A landscape with many peaks, sampled at points; each row gives a point and its height.
From any point a climber steps to the highest of the 6 points nearest to it. It stops when none of these is higher. Distance is the straight distance between rows; heights are no part of it.
J155 h=569: [126 111  96  77 101  87 125  87  55]
J340 h=488: [133  89 133 112 118 129 116 111  75]
J613 h=552: [141 115  96  77 101 109 106 108  63]
J176 h=370: [ 91 106  85 105  99 117  89  91 149]
J308 h=424: [107  91 124 130 117  97  72 139 119]
J430 h=555: [135  96 126 105 116 136 111 110  73]
J537 h=586: [127 108  98  83 105  85 118  97  63]
J850 h=312: [ 79 113  76  80  84  94  80  93 112]
J792 h=616: [ 66 114  72  68  64  68  98  71  89]
J466 h=520: [104  93 104  93 111  78 118  95  68]
J70 h=238: [ 74  99  73  58  98 102  84  89  75]
J617 h=468: [ 72  98  95  80 113 112 107  80  72]
J446 h=445: [132 118 141 108  92 134 108  91  51]
J793 h=380: [ 89 103  96 122 103 119 100  87 148]
J133 h=443: [126  90 101  97 116 102  97 128  84]
J512 h=175: [ 71 107  84  73 100 104  82  91  92]
J856 h=496: [141 110 146 110  98 131 117  97  61]
J11 h=218: [ 67  97 103  98 110 105  97  83  88]
J437 h=369: [ 83 117  72  88  65  78 103  73 122]
J552 h=533: [140 112 104  82 108 123 101 113  64]
J511 h=156: [ 78 103  63  47  93  99  94  87  64]
J65 h=645: [100  93 107 106 110  73 102 112  84]
J331 h=620: [121  87 116 103 120 121  96 129  85]
J952 h=310: [112  81 120 120 126 114  78 138 103]
J930 h=591: [100 106 122 141 105  78  91 102 136]
J624 h=465: [106  99 119 128 109  78  75 130 120]
J389 h=208: [ 73  77  67 110  75  97 145  73 143]
J408 h=529: [137 102 134 109 108 135 115  99  68]
J199 h=374: [ 81 111  80  87  87 103  81  93 122]
J485 h=519: [ 93 103 120 135 101  78  97 104 120]
J840 h=373: [ 94 101  70  99  70  81 118  80 143]
J335 h=516: [133  90 110  91 115 123 100 119  75]
J692 h=394: [ 89 112  80  93  87 106  86  92 135]
J305 h=359: [119  77 121 115 129 122  91 132  91]
J264 h=259: [ 74 117  78  86  60  76 109  65 111]
J271 h=489: [109 104 119 132 107  77  82 122 134]
J180 h=378: [ 80 109  70  96  66  90 125  62 130]
J82 h=590: [137 103 124 100 113 138 110 111  66]
J63 h=382: [ 86 107  72  94  63  82 122  71 134]
J874 h=549: [134 102  99  83 108  93 106 119  68]
J139 h=421: [102  83 138 146 127 120  76 136 122]
J641 h=604: [ 80  97  85  71 115 117 111  79  58]
J59 h=377: [ 98 107  74  95  76  89 100  92 145]
J272 h=219: [ 73  97 111 110 109  92 101  90  93]
J360 h=149: [ 77 113  74  71  80  89  78  88 100]
J987 h=527: [138 105 101  82 111 118  98 116  69]
J257 h=440: [ 73 109 116 117 106 105  96  85 107]
J371 h=363: [130  79 139 121 120 127 116 119  84]
J928 h=265: [ 74 117  70  73  67  76  93  78  94]
J101 h=295: [ 88  94 110 104 113  79 114  94  73]
J18 h=45: [ 85  72  70 112  75  86 137  81 151]
J700 h=287: [ 73 108  63  57  78  76  90  86  76]
J787 h=660: [101  98 112 118 107  74  93 118  97]
J433 h=134: [105  93  76  98  92 101 100  97 161]
J708 h=621: [ 66 101 100  97 104 107  91  87  96]
J401 h=452: [ 81 107 112 123 104 111  99  87 132]
J392 h=432: [113  88 110 112 116  91  81 133  97]
J489 h=347: [110  76 131 133 127 121  84 136 102]
J767 h=371: [ 74  94 100  91 112 101 110  79  75]
J813 h=393: [114  92 101  97 106  79 106 115  79]
J332 h=93: [101  85  71 102  77  85 117  90 157]
J26 h=493: [ 80 102 120 127 107  84 102  95 108]
J458 h=422: [ 78 109 102 107 105 118  87  90 126]
J523 h=387: [ 93 113  75  90  73  93  96  89 138]
J232 h=461: [109  97 120 136 111  91  74 136 130]
J341 h=495: [124  95 100  86 111  97  98 128  76]

For each start below, name the point where the climber stops.
J18 -> J708
J360 -> J708
J176 -> J787
J139 -> J787
J433 -> J708
J987 -> J537
J308 -> J787
J59 -> J708

Write out the way that a climber takes from each point below.
J793 -> J401, J485, J787
J180 -> J523, J692, J458, J708
J101 -> J65, J787
J850 -> J692, J458, J708
J437 -> J523, J692, J458, J708
J389 -> J63, J523, J692, J458, J708
J466 -> J65, J787

Call two points neighbours if one is among the 6 nearest of the other. Go from one point of each pair to the other, from neighbour to neighbour, staying as high as possible. Name the lowest point that can't be avoided.
J792 / J641 -> J437
J930 / J641 -> J257
J537 / J82 -> J552
J708 / J641 -> J617
J930 / J787 -> J485
J787 / J537 -> J466
